Each scene shows the same named points in several views. A view is turned or mirrored, and shifted as a whole, has a little noise and may leave points out.
In the rows, zero is written as 128.

Scene 1
View 1
resi: [117 142 137 110 150  81 138 117 192 186  83 127 124 118 117 125 116 108
 153 141 127 137 105 144]
Rik: [148 178  61 154 138 136  80 108 129 175 108 142 107 178 140 140  78 108
 149 129 134 102 126 115]
vomup: [111 154 147 155 128  84 109  84 155 185 132 145 134 112 166  84 152 132
  89 143  86 153  81 147]
Vap: [ 98 145  71  93 189 123 118 155 133 146 158 153 116 116 132  72 159 108
 133  89 121 130 126 146]
zeva: [119 165  93 131 147 110 112 128 126 155 127 147 119 140 134 107 129 106
 129 113 119 124 103 144]
bivaf: [141 161  25 120 169 151  63 165 125 170 135 159 105 119 105 103 121 126
 128  97 169 123 128 122]
kenof: [141 183  56 174 136 151  42  96 121 178 148 162 109 139 167  99 122 132
  93 126 102 127 113 108]
desiv: [127 182  68 138 143 135  92 150  98 135 142 163 114 127 126 103 145 102
 109  95 119 127  91 143]
lapo: [121 173  70 117 161 129 117 137 123 138 118 142 109 165 128 127 106  82
 163 104 119 103 125 134]
Bani: [144 172 122 181 112 118  60  57 182 212 103 144 121 124 168 123 108 136
  98 168  83 145  94 104]
Gam: [ 98 157 195 118 132  80 141  87 213 171  97 138 133  73 151 108 165  94
 113 152  39 170  72 143]
Zuves: [125 174  57 119 165 154  76 134 143 154 139 156 105 120 137 103 133 101
 128 106 102 128 124 115]
sepes: [127 170  88 150 142 135  65 109 146 179 143 159 117 102 152  89 147 129
  89 124  96 147 100 122]
Bapa: [114 156  91 134 163 115 104  92 152 176 134 138 115 158 167  99 113 114
 142 130  99 118 137 123]
vopas: [106 175 118 129 145 113 126 107 139 140 126 145 121 143 157 112 133  83
 135 118  69 124 101 142]
Fuv: [138 178  96 175 115 112  86 103 107 170 126 152 121 151 146 115 119 124
 101 129 120 126  84 140]
Mabo: [137 162  58 143 155 126  86 112 134 183 123 141 109 171 144 117  88 122
 147 125 141 106 138 123]
delu: [101 158  26  96 196 136 120 181  75 115 178 158 110 156 127  73 147  96
 144  61 146 102 138 156]
Ded: [125 169  41 118 166 143  93 169  98 136 145 160 109 133 112 100 135 103
 129  83 146 116 114 141]
dasap: [143 173  59 158 141 137  72 106 129 177 123 146 110 166 146 123  90 118
 134 126 128 110 125 115]
tup: [112 159  94 142 152 107 111 113 117 159 147 148 123 149 158  90 134 117
 119 115 111 123 112 146]
vad: [127 170  83 176 135 111  95  77 106 176 141 141 120 195 180 106  97 125
 124 130 111 104 122 132]
dalud: [122 159  66 137 164 121 105 108 125 168 135 138 112 183 157 110  95 111
 153 118 126 100 143 128]
View 2
dasap: [112  87 123 110  97 123 138 145 133  94 113 132 153 110 157 143  92 122
 144  82 108 116 124 125]
zeva: [122 105  90  99  92 119 122 113 127  99 151 126 157 123 111 126 138 121
 161  98  82 121 136 109]
desiv: [106  95  81  64  84 133 140  99 138 118 135 128 150 139 117 140 143 116
 176  75  75 101 124  99]
Bani: [162 171 149 172  73 108 109 128 118  92 138 153 144 127 153 143  94 167
 135  70 110  64 129 156]
lapo: [117  63  95  89 108 119 144 123 128  91 138 133 178 115 123 135 115 111
 174 117  82 156 143 100]
vopas: [145 115 106 119  82 110 115  88 107  95 168 150 172 124 111 147 133 126
 182 104  92 130 164  96]
vad: [108 103 129 119  74 112 106 127 118  93 137 118 148  92 148 156 105 107
 140  77 153 118 144 107]
Gam: [204 198 103 176  80  92  84  71  95  87 210 169 170 153  79 114 158 171
 179 115  52  98 172 130]
Fuv: [119 132 112 107  68 117 120 120 144  99 144 108 150 118 128 145 111 136
 150  82 121  89 115 128]
Rik: [115  80 124 111  99 119 146 151 141  84 116 126 168 108 155 145  79 127
 149 102 110 129 123 129]
dalud: [108  69 115 112 106 115 120 140 115  88 131 130 156  97 145 134 111  99
 140  96 112 150 148 104]
vomup: [150 177 107 146  67 105  79  95 109 100 177 133 136 129 105 122 155 142
 143  76 100  79 148 123]
resi: [159 137  92 149 112  96 108 135 126  72 176 130 173 126  94  86 130 150
 145 140  57 142 140 144]
Zuves: [123  83 101  97 109 131 144 117 114 113 118 164 144 137 141 131 132 118
 164  72  53 111 141 107]
delu: [ 69  27  59  31 118 137 136 110 118 122 126 125 139 117 113 117 174  61
 164  80  63 155 148  61]
Mabo: [107  76 116 113 109 119 132 155 129  89 118 127 153 105 150 125 101 112
 132  94 102 134 127 124]
Ded: [ 88  63  72  51 109 138 149 119 140 117 119 127 147 134 121 122 146 101
 166  83  58 122 122  96]
Bapa: [129  94 123 136 105 112 110 130  96  93 137 152 148 106 144 131 121 111
 140  86 101 134 160 108]
tup: [116 109  95 104  89 117 102 107 113 105 155 128 141 117 115 126 151 107
 150  79  96 116 148  99]
Vap: [110  81  70  85 121 126 116 108 103 116 144 149 137 133 106  99 179  95
 154  84  41 134 154  88]
sepes: [132 135 109 116  88 128 120 108 115 119 132 154 126 142 136 130 144 135
 149  51  73  68 133 121]
View 3
Bapa: [101 137 111  89 147 107 100 171 165 101 128 104  71 102 132 127  80 130
 112 142 138 156 106 123]
desiv: [128 151 153 116 185 158 113 142 120  95 118 101 114 149 119 140 125 115
 127 108 100 156 109 106]
zeva: [111 152 131  88 170 130  87 152 138 106 121  97  94 128 126 133 109 112
 129 113 118 156 107 100]
Ded: [ 94 156 168 119 182 151 116 140  90 101  92  98 127 151 109 134 100 125
 108 103 102 164 109 106]
Vap: [ 99 154 150  78 154 122 102 133  75 106 109 109 114 139 135 134  82 129
 132 127 120 165 149 124]
bivaf: [ 59 160 173 110 198 171 123 164 108 123 105  99 136 136 102 123  80 136
  87 100 110 149 109 131]
kenof: [124 129 135 128 186 175 154 182 186 100 142 117  92 114 118 138 112 141
  99 135 115 135 100 143]
sepes: [125 143 131  86 184 169 123 168 161 107 165 117 100 117 137 138 114 122
 131 130 118 133 131 152]
tup: [127 144 127  86 161 126 102 150 137 111 115 110  83 118 135 146 109 132
 134 133 123 151 124 102]
delu: [103 148 176 125 153 117 128 120  46  96  49 105 121 158 115 146  83 147
 108 125 106 181 129  91]
resi: [ 73 171 104  32 165 108  26 166 158 127 151  83  86 106 138 111  86  88
 142  99 139 152 107 105]
vomup: [148 145  99  45 171 138  85 161 185 122 169 115  67 101 155 150 132 115
 167 137 130 125 138 115]
Gam: [147 162  76  12 148 113  28 152 176  95 221 100  72 109 175 116 123  61
 199 124 135 149 144 141]
lapo: [ 91 151 135 117 156 109  81 154 128  84 100  82  96 135 113 115  87 107
 103 108 122 180  80  95]
Bani: [117 139  92  75 185 161  98 205 246 112 196 106  66  84 137 122 116 108
 124 128 135 122  93 149]
Zuves: [100 148 144 112 168 145 118 161 124  86 138 103 113 134 123 117  86 116
 109 120 115 164 113 151]
Mabo: [ 72 144 131 110 174 128 106 180 169 115 103  95  85 107 107 123  79 137
  84 119 131 152  80 106]
dasap: [ 89 138 131 124 179 144 115 183 182 103 117  96  86 111 108 124  92 131
  85 117 122 149  73 114]
dalud: [ 88 136 125 113 154 106 105 169 157 102  92  96  75 112 115 129  77 138
  90 131 132 164  84  97]
vad: [125 126 111 117 164 121 119 176 198 106 103 107  54 100 119 148 109 144
 101 142 132 145  82  86]
vopas: [140 144 106  93 146 106  78 147 151  77 140  97  74 127 140 125 111  96
 142 127 122 170 105 108]
View 4
Mabo: [103  77 115 150 106 139 126 143 128 164 123 121 117 121 100 149 122  91
 101 135 151 109 122  85]
lapo: [118  88  72 134 132 146 117 101 121 152 151 133 100 124  84 135 124  92
  91 155 155 122 145  57]
desiv: [146 119  73 139 133 114 101 107 120 113 117  84  90 111 102 148 153  78
 106 139 115 117 143  49]
bivaf: [141 103 123 124  88 135 139 156 113 133 130  68 102  99  73 141 153  79
  82 146 122 131 115  40]
tup: [128 121  78 158 130 115 101 128 115 136  97 145 109 128 120 131 162  94
 119 129 126 121 150  70]
resi: [ 92 108  81 164 133 127 117 113  71 162 132 159 133 198  40 118 155 117
 131 104 134 156 129  94]
Bapa: [103  89  94 163 127 119  99 150 116 158  98 162 105 137 102 125 129 113
 109 124 150 110 148  80]
zeva: [123 113  75 151 132 121 107 112 109 137 119 125 109 139  93 137 152  93
 115 129 128 125 142  70]
Fuv: [108 103  90 173 134 107  97 113 124 137 101  94 118 140 116 172 137  83
 138 109 122 103 127 107]
kenof: [120  89 115 165 123  93  84 167 132 128  76  81  86 103 118 162 121  93
 109 110 127  79 131  80]
Zuves: [132  97  94 138 126 113  97 151 107 126 112 103  77 115  72 128 133 102
  87 133 135 113 142  41]
vad: [101  83  95 172 128 121  99 131 147 160  95 143 117 119 150 160 119  91
 123 126 147  86 142 105]
delu: [170 130  70 108 104 154 136 117 134 126 137 133  92  69 126 116 175  70
  67 192 132 137 158   7]
vomup: [110 132  76 189 150  81  73 134  91 128  64 146 116 171 106 132 170 112
 156  83 109 119 148 104]
Gam: [ 98 132  43 190 186  70  52 113  50 124  84 173 100 224  38 100 161 142
 158  66 117 139 164  92]
Bani: [ 78  81 115 198 143  77  69 162  99 147  68 104 107 173  79 159 112 121
 147  65 131  87 123 128]
Rik: [ 93  62 110 156 120 133 114 128 135 166 131 101 111 126  95 167  97  90
 106 126 156  93 121  97]
Vap: [151 132  77 129 118 126 117 141 100 125 113 146  95 117  87 101 180  98
  90 149 124 146 155  24]
dasap: [105  74 111 154 116 126 112 141 132 155 117 100 107 118 101 161 109  90
 105 127 148  96 125  87]
sepes: [127 115 102 164 132  84  80 162 102 116  74  95  88 131  90 139 152 104
 120  99 113 110 139  70]
dalud: [107  81  98 150 115 142 120 134 134 167 122 151 113 116 117 140 122  96
  98 145 159 107 140  78]
View 5
kenof: [134 118 157  72 112  87 113 118 108 130  85  85 142 102 110  80 117  81
 172 122 118 136 124 162]
Gam: [ 62 159 214 166  97  74 138 130  88 168 202 175 112  94 114 143 136 131
  92 168  97 143 212 120]
Vap: [138 153 144 123  64  88 126 183 116 146  86 118 180 150 124 131 145 135
  84  99  81 165 127 131]
vopas: [ 82 150 158 108 104  70 146 153  96 123 130 133 135 150 125 128 109  97
 120 142  82 146 161 118]
Ded: [141 158 103 101  84  75 126 178 124 134  67 104 172 168 130  81 117 111
  95  95  98 140 106 158]
lapo: [101 150 111  84  94  67 172 168 112 102 111 128 160 167 135 110  91 103
 108 107  83 138 112 143]
Mabo: [130 128 129  67  95  68 166 132 121 109 126 113 159 125 130 102  94  94
 143  88  92 119  86 148]
vomup: [110 147 201 133 103  70 106 112 102 172 162 127 124 100 120 115 135 101
 136 139  92 119 169 101]
desiv: [126 159 122 110 101  73 109 164 113 145  77 105 150 161 124  77 116  97
 111 123 103 136 134 149]
Rik: [112 129 118  61 113  65 173 129 116  99 128 118 146 130 130  85  79  83
 149 103 102 115  93 164]
dasap: [123 126 131  64 108  71 155 126 114 109 117 109 148 122 124  88  93  87
 154 104 104 120  99 160]
Bani: [100 117 194  94 123  78 140  83 101 142 174 129 114  56 109  93 107  90
 170 141 125 113 150 161]
Fuv: [119 146 146  94 120  59 120 117 111 146 134 112 128 127 128  72 101  77
 148 123 106 100 129 134]
Bapa: [114 126 166  83  92  78 158 134 108 115 135 122 154 118 125 136 112 102
 144 110  80 141 121 122]
Zuves: [122 134 139  96  89  92 139 160 110 124  86 113 161 127 114 106 122 117
 116 114 108 160 126 172]
delu: [152 161  99  94  67  74 124 204 124 125  38  90 195 204 137 116 125 111
  92  81  63 158  96 115]
zeva: [114 154 138 109  94  65 136 150 112 139 123 126 150 146 130 103 112 103
 113 114  89 126 130 130]
sepes: [135 134 175 114  97  91 100 131 108 162 105 106 143  97 109  92 138 110
 135 126 118 141 147 155]
bivaf: [160 141 106  94  76  84 137 161 132 138  79 105 178 129 123  73 119 123
 103  77 114 132  81 188]
tup: [126 150 157 105  93  71 121 147 112 143 114 112 152 143 129 116 123  99
 127 112  78 132 133 105]
resi: [ 97 158 155 132  82  60 176 135 116 146 201 172 144 112 134 122 109 131
  85 108  90 112 129 135]
View 6
Zuves: [118 103  96 129  86 130 120 124 137 114 131  74 165 115 121 139 137 175
 104 134 154 136 135 145]
lapo: [ 84  94  67 111 121 125 148  94 118 143 139  88 182 142 124 149 103 178
 132 118 138 167 137 159]
resi: [ 90 160 107 126 177 146  97  87 112 141 137  93 162 180 123 191 119 117
 126  94 139 149 163 136]
delu: [ 54  89  94  59  26 113 140  93 111 152 162 114 166 104 125 113 138 223
 126 146 110 137 130 156]
bivaf: [101 112 110 126  86 100 116 131 118 129 126 117 190  91 117 115 164 177
  71 141 137 133 127 167]
vad: [ 98  89  35 101 144 130 183 129 100  99 122  80 107 140 164 149 115 148
  76 134 140 147 145 162]
Ded: [102 100 107  95  71 106 129  99 126 137 151 114 181 114 123 115 138 198
  95 136 119 137 128 160]
Mabo: [ 79 103  59 126 140 116 151 134  97 123 112  99 162 119 136 144 135 151
  86 130 146 154 139 171]
Fuv: [141 111  78 113 156 120 156 108 121 100 137  97 125 155 155 142 119 141
  53 126 125 136 143 160]
Gam: [157 168 123 127 164 193  84  74 156 102 158  36 103 216 134 215  99 108
 138  91 154 124 175  92]
Rik: [103  91  52 139 158 109 162 127 108 120 111  96 175 127 137 141 118 154
  81 126 147 166 133 179]
Bapa: [ 85 113  61 116 129 148 139 128 108 114 120  65 129 138 141 168 127 144
 113 125 158 143 150 142]
desiv: [137 100 104  98  88 117 137  92 140 116 157  97 152 135 135 124 123 186
  86 134 118 132 132 153]
vopas: [120 106  75 106 123 156 142  88 137 117 149  59 130 170 137 169  94 161
 132 115 144 148 149 133]
kenof: [146  93  73 132 112 127 152 149 131  79 119  74 122 111 149 129 142 154
  49 147 155 126 134 156]
tup: [ 98 117  86  86 105 141 138 104 117 113 148  87 116 147 147 152 128 159
 100 129 129 129 150 139]
Vap: [ 77 125 114  86  60 141 103 100 124 136 155  90 148 127 122 146 146 182
 130 130 131 126 145 130]
sepes: [149 125 107 124 107 143 115 128 140  87 135  70 118 132 140 146 145 146
  70 135 148 115 144 133]
dalud: [ 67  95  48 109 126 126 160 125  97 125 120  87 151 126 140 149 123 161
 106 130 146 157 142 163]
dasap: [107  94  58 133 141 114 157 135 111 111 113  90 158 121 141 138 129 154
  73 132 149 153 134 170]

Which points are out of place in each view (at most two, in the order of its rows)? Write none if all are in place.
view 1 => Fuv, tup
view 2 => Bapa
view 3 => none
view 4 => Rik
view 5 => Vap, sepes
view 6 => lapo, bivaf

Scene 2
View 1
gase: [130 138 153 143 149 151 124 149 169 117  98 183 122 152 146 128  95 159
 112 123 149 131 123 103]
Rin: [118 158 106 145 135 137  98 117 134 145  81 177 113 162 113 149 118 104
 128 119 129 110 130 111]
sero: [129 126 122 143 178 159 155 124 175 111 103 166  65 101  81  89  65 182
 153 137 149 190 101  99]
fus: [132 156 141 138  95 119  76 148 160 119 125 182 105 156 138 108 117 135
 135  81 128 118 142  99]
mem: [127 135 154 132 148 107 108 124 121 124 101 203 129 162 160 121 126 151
 103  62 125  99  99 116]
vesa: [117 155 105 127 111 145 111 120 130 146  98 156 105 164 142 162 149  86
 137 121 131 111 130 105]
Mov: [126 130 137 135 155 153 148 127 161 112 111 167 107 141 150 129 112 153
 120 131 158 127 101  99]
Noto: [120 143 102 149 178 153 133 115 149 138  73 174  82 124  70 122  77 143
 146 138 134 167 115 111]
raf: [131 136 148 152 146 142 123 134 184  93 123 180 109 138 136 101  88 172
 118 121 164 122 109  92]
Gage: [129 141 141 136 154 167 135 153 165 131  83 173 116 151 139 146  97 147
 121 141 144 148 131 105]
riko: [122 156 127 151 133 126  90 128 141 134  88 192 123 165 121 135 107 124
 118 102 129 104 130 110]
Gose: [131 126 164 125 162 126 133 139 131 124  95 197 126 154 165 125 115 168
 103  77 129 126  99 116]
bozi: [126 169 123 142  97 131  69 149 153 142  98 178 105 161 114 129 111 111
 144 101 118 130 160 105]
vif: [126 148 132 145 122 134 104 129 161 112 117 176 110 153 139 120 113 136
 123 111 148 107 121  97]
nube: [126 145 134 131 156 140 114 142 132 148  72 186 107 151 115 136 100 140
 130 101 113 154 131 119]
Mif: [135 137 173 106 107 130 111 167 135 132 114 182 129 170 204 142 150 139
 113  70 118 121 129 111]
foma: [124 144 139 147 146 111  97 119 135 122  99 201 122 157 133 116 110 147
 111  78 131 100 108 113]
View 2
mem: [148 128 113 145 105 157 153 126 120 107  79 124 154 136 120 144 107 142
  89 151 121 114 104 142]
nube: [122 145 135 168 136 136 162  95 127 127  93 148 123 125 114 178 104 139
 117 176  94 102 168 148]
bozi: [112 164 129 143 121 136 156  72 114 118  83 156 123  97  77 178 121 144
  97 122  68  77 163 115]
Mif: [138 153  99 167 123 135 162 104 111 166  43 103 160 118  80 140 131 146
  85 139 123 116 101 123]
foma: [140 134 123 141 108 155 149 120 123  87  90 138 140 130 116 156 109 141
  91 148 106 111 120 135]
riko: [131 143 137 141 121 144 135  93 120 104  94 159 140 122  99 172 104 135
 104 136  83  96 131 135]
Rin: [135 133 137 144 133 142 135  78 110 127  98 178 136 128  97 181  96 131
 114 130  80  74 146 144]
gase: [128 153 129 179 157 124 131 120 120 113  92 158 125 137  93 177 128 132
 100 158 108 142 128 122]
Noto: [126 132 137 180 162 132 153 109 116 101 130 200  85 144 125 203 102 131
 122 181  93  97 204 149]
sero: [125 139 114 206 181 123 167 145 110  84 131 200  56 153 125 201 134 134
 101 192 120 127 212 123]
Mov: [146 133 111 186 169 126 133 129 100 125  99 177 116 156 101 174 127 127
  95 152 125 127 132 129]
vif: [140 140 112 157 141 137 137 114 101 106  95 173 121 134  90 170 128 134
  86 124 106 104 130 117]
raf: [134 150 117 175 158 128 131 143 109  79 104 173 105 144  96 175 140 132
  80 145 115 144 130 105]
fus: [122 163 108 145 116 140 160 102 110 102  76 144 121 104  78 161 138 148
  76 119  92  94 140 100]
View 3
foma: [167 110 146 115 146 130 101  76 114 120 145 125 136 126 145 143 126 149
 153 130 116 102 173 144]
fus: [160  90 166 115 127 141 114 119 141  85 143 133 144 114 140 120 151 134
 135 115 104  93 190 143]
Gage: [157  98 130  94 142 117 145 107 132  98 168 114  87 179 130 109 144  99
 161 109 143 101 160 131]
gase: [155  92 134  96 138 121 136  92 132 102 159 116  90 158 133 125 140 115
 168 110 116 105 175 144]
sero: [136  88 104  56  94  74 150  78 133  50 160 139 114 202  99 168 136 123
 137  90 170 147 161 118]
nube: [159 124 136  97 137 120 132 112 115 104 164 130 127 153 144 117 125 128
 148 125 163 100 147 112]
riko: [179 109 155 128 146 139 108  99 114 113 159 119 142 146 129 117 134 137
 155 133 130  91 175 132]
vif: [168  84 145 114 140 129 110  89 136  95 146 120 130 150 128 132 154 120
 137 110 117  98 182 154]
vesa: [185  98 154 134 164 139 103 114 131 102 147 115 155 153 141  97 163  98
 106 120 156  73 158 143]
Rin: [189 106 152 136 153 135 107 106 117 109 162 116 154 166 123 106 143 121
 136 129 158  85 164 128]
Mif: [143 110 155 102 167 145 121 124 144 122 132 122 100  89 199 102 151 107
 135 119 101  72 157 157]
Gose: [144 117 126  87 157 119 119  77 121 129 140 124  95 124 176 143 125 128
 154 122 119 103 151 148]
Mov: [156  83 120  93 148 112 123  74 138  98 146 113  96 171 134 137 153 100
 138 101 131 107 164 157]
Noto: [166 107 118  91 117  94 134  88 113  76 172 129 139 206  99 140 129 127
 140 113 189 126 151 106]
mem: [157 118 141 109 162 133  98  73 115 136 134 123 124 108 173 146 123 142
 147 131 111  94 161 152]
View 4
Gage: [ 87 127 101 127 125 120 104 115 137 138 152 149 113 107 143  82 177  90
 145 132 157 146 141 116]
Noto: [133 111 141 161 131 104  99 118 173 176 146 123 110  96 129  81 224  94
 155 152 154 151 101 120]
fus: [ 81 124 122 123 101  91 138 100 181 137 135 157 146 138 162  92 145 119
 182 114 104 177 154 172]
riko: [ 98 115 111 123 110 110 113 102 170 144 125 122 146 119 150  99 147 132
 190 115 126 155 124 129]
bozi: [ 82 113 139 117 119  86 118 104 189 133 129 152 131 117 157 106 173 131
 193  99 111 176 153 141]
vesa: [ 91 114 132  89 123 130 122 147 198 122 119 125 121 146 155 123 160 121
 182 122 134 153 143 125]
Rin: [104 107 125 109 123 119 109 122 185 138 121 116 128 120 148 113 169 130
 192 117 135 152 123 114]
gase: [ 89 130  85 133 112 119 117 102 133 143 149 147 131 114 147  75 156  91
 152 133 145 150 135 139]
foma: [103 128 106 139  94 117 121  98 170 158 127 117 164 133 148  85 122 127
 176 134 121 152 116 143]
sero: [135 125 130 181 123 100 122 115 156 186 168 150 106 102 130  54 233  56
 124 178 158 159 105 162]
raf: [107 125  78 141 102 115 143 101 136 152 150 149 135 124 152  65 166  74
 154 149 137 158 121 184]
Gose: [ 86 151 105 146  92 131 109 106 152 159 142 129 159 140 140  69 106 107
 134 150 141 140 135 127]
mem: [ 90 141 108 137  86 126 116 101 171 155 124 117 177 149 146  82  91 134
 164 136 121 148 128 135]
vif: [102 118  98 118 106 120 138 117 164 139 134 135 136 135 154  91 156 100
 174 135 131 157 126 163]

Which points are out of place in each view (at most two, in the order of its rows)? Write none if all are in place.
view 1 => vesa, vif
view 2 => foma
view 3 => fus
view 4 => raf, mem

Scene 3
View 1
foni: [144 140 168 115  93 110 122 128 110 135 127 154  75 105 125 137 130 155
 152 164 108 122  90 105]
Gog: [116 143 170  68  48 180 107 133  90 105 141 132  93 112 131 120  80 143
 153 182 115 128  65  92]
bal: [137 119 164 116  84 139 131 126 108 137 122 152  81 105 143 134 109 133
 135 145  93 151  97 130]
Dubun: [185  84 183 143  98 135 147 120 150 134 104 112  92 128 171 119 129 110
 152 136 111 131  68 152]
kenor: [171 113 183 120  57 138 129 129 123 121 112 123  89 124 151 121  95 133
 146 151 125 129  79 115]
Bogu: [137 127 150 162 135 131 140 140 101 141 105 136  83 118 116 180 116 149
 123 108  79 167  99 133]
leve: [154 145 185  91  36 153 100 152 105 111 119 112  94 128 144 126  89 144
 169 183 134 106  69  58]
zov: [134 110 152 154 153 180 125 170 114 144  95  89 102 141 159 187 136 111
 155 118  63 151  71 114]
Suker: [154 100 171 123 127 132 159  87 137 118 136 142  84 108 121 116 131 142
 140 143 113 133  55 187]
rebak: [148 124 173 106  56 125 134 111 109 126 128 160  77 101 130 116  94 146
 131 155 116 143  95 131]
Nole: [137 124 174  86  58 151 122 119 110 119 135 146  85 105 143 111 101 136
 148 172 113 129  76 119]
lote: [146 110 168 121  92 138 134 126 119 138 119 141  84 111 151 131 120 126
 143 145  96 142  88 134]
fetig: [165 115 171 148 101 149 128 154 120 131  96  98  97 139 151 159 112 127
 151 131 103 137  76 106]
Nozo: [132 112 153 138 137 127 139 128 118 152 118 152  78 105 142 152 146 128
 140 133  72 152  97 145]
budu: [129 118 163 106  63 126 129 122 103 149 126 180  73  88 153 122 107 128
 126 149  85 161 121 130]
kez: [157  84 158 179 186 174 147 154 140 143  89  73 107 151 164 181 156 100
 158 102  67 145  51 153]
Zakop: [154 112 163 148 134 128 139 131 126 140 111 127  85 120 137 155 140 135
 147 131  92 138  79 137]
View 2
kez: [ 79 169  98  88 142 145 160 123 112 217 193  65 151 163 126  85 105 129
  70  66 121 125 110 123]
Dubun: [111 133  61 132 126 118 152 128 154 160 141  81 132 166 132  77 141  96
 108 111  94 133 150 145]
fetig: [132 112 121 125 128 146 149 119 141 155 147  81 137 190 133  89 103 109
 104 108 118 139 127 126]
Gog: [175  67 129 100 125 132 106 117 157 120 111 125  72 187 122 126 100  99
 158 156 119 102 165 105]
Nole: [153  82 100 113 130 128 121 122 165 130 106 121  96 166 130 115 129  86
 146 153 101 114 164 117]
rebak: [151  92 104 121 143 145 133 123 172 134  88 131 121 163 135 108 144  70
 147 153  97 135 154 130]
Bogu: [121 130 145  97 168 185 154 116 139 187 119 119 166 158 134 107 121  86
 107 111 118 152 104 119]
budu: [127  75 119 107 153 152 150 151 170 151  99 137 135 147 161 124 153  74
 158 152  87 134 147 126]
leve: [182  50 127 142 101 123 118 108 162  97 122  88  94 204 129 106  92 103
 131 149 114 118 159 105]
Nozo: [102 114 112  93 155 158 149 126 148 187 125 115 156 126 143 119 143  85
 106 120  97 129 122 108]
zov: [102 123 139  85 141 156 156 131 118 196 182  79 142 174 138 106  90 130
  94  88 125 122 111 107]
bal: [131  96 116 106 147 151 142 133 158 155 111 123 130 157 142 115 136  83
 138 137 100 131 142 123]
kenor: [150  97  97 138 125 129 139 122 162 128 118  98 117 188 131  88 124  90
 131 134 102 137 154 137]
foni: [147  78 117 121 133 148 127 101 165 139 100 112 140 143 133 120 133  77
 106 147  97 128 135  94]
View 3
Gog: [148 151 116  85 169 161 109  81 134 106  95 144  84 186 141 136 181 128
 115 124 139 217 119 148]
Zakop: [118 158 121 131 122 127 131 145 142 154 118 126 153 146 116 119 121 109
 133 146 123 145 145 119]
leve: [ 98 140 141  58 169 161 113  88 118 120  84 123  85 177 140  97 181 106
 118 131 140 214 110 153]
budu: [145 196 135 138 139 132 101  79 111 101 115 140 132 181 128 127 144 137
 118 140 145 130 157 159]
fetig: [108 139 137 100 140 133 131 141 134 157 112  94 115 139 102 116 140 101
 119 154 134 163 139 132]
Nole: [123 168 131 112 144 153 109  88 122 116 112 153 108 181 144 134 165 124
 113 122 138 188 133 148]
lote: [121 168 135 126 130 139 114 113 126 132 119 135 126 162 126 129 144 119
 119 139 138 154 144 137]
rebak: [117 188 135 124 143 131 122  79 119 113 115 144 126 184 138 130 143 124
 108 116 131 173 153 162]
Bogu: [162 168 103 132 144 101 144 134 150 137 105  96 158 149  91 122 103 118
 134 153 120 132 164 136]
foni: [117 173 121 109 142 137 121 102 127 120  94 147 152 179 141  94 138 115
 138 130 123 166 134 140]
Suker: [109 173 119 161 106 133 138 131 147 155 143 171 154 161 144 162 124 117
 114 107 113 178 152 122]
kenor: [ 88 161 151 106 140 140 124 103 118 138 120 123 106 163 129 126 154 109
 102 128 138 181 141 153]
Dubun: [ 73 155 159 137 105 142 121 142 123 168 146 131 122 139 125 139 141 104
 105 138 138 153 145 126]
View 4
Gog: [138 117 155 147  85  72 160 186 154 122 159 110 130  91 145 158  75  99
 139 190 136 168 101  79]
rebak: [159 123 139 134 110 116 134 153 145 171 130 124 135  93 127 138  83 101
 143 167  94 132  90  87]
Nozo: [125 134  91 105 107 133 124 137 110 124 139 120 113 120 132 129 132 128
 142 152  67  98 109  82]
leve: [119  96 173 166  99  98 133 209 160 121 155 123 158  76 130 162  95  94
 112 193 154 142  86  66]
kenor: [119  97 141 152 116 122 114 169 141 160 128 132 141  75 141 153  94 116
 120 169 111 128  92  89]
budu: [153 140 124 143 110 133 140 150 124 159 143 129 121 125 114 121  83 110
 173 170  75 127  87  83]
Suker: [146 103 121  79 102 116 125 119 119 162 100 107 124  76 168 155 120 124
 122 135  58 130 117 100]
lote: [124 115 124 131 108 127 125 155 122 143 134 125 128 100 139 143 109 121
 139 163  87 123 100  84]
foni: [151 125 139 112 101 123 134 165 140 128 139 114 146 102 117 137 124  96
 125 166  98 109  93  65]
fetig: [ 86 105 101 145 119 121  99 171 131 125 144 132 126  84 143 151 126 133
 105 164 118 101 107  90]
kez: [ 37  96  51 107 114 133  83 140  80  91 132 125  92  94 182 158 174 177
 101 137  79  87 140 105]
Bogu: [120 149  57 109 122 115 108 138 136 131 152 126 100 110 125 124 128 128
 120 148  94  72 116  94]
Nole: [142 111 155 138  96 105 144 167 137 145 136 118 137  92 142 152  87 105
 143 174 102 154  95  80]
zov: [ 55 118  62 131 109 117 104 164 103  82 161 126  96 111 154 147 150 157
 116 159 107  93 127  90]
bal: [135 129 116 132 109 120 131 152 128 147 141 124 121 108 131 134  99 117
 146 164  88 123  99  86]
Zakop: [112 115  97 105 112 132 108 145 117 127 129 122 122  98 140 141 141 130
 116 149  82  94 111  86]

Which points are out of place in each view (at most two, in the order of its rows)? Write none if all are in place.
view 1 => lote
view 2 => none
view 3 => Bogu
view 4 => Nozo, kez
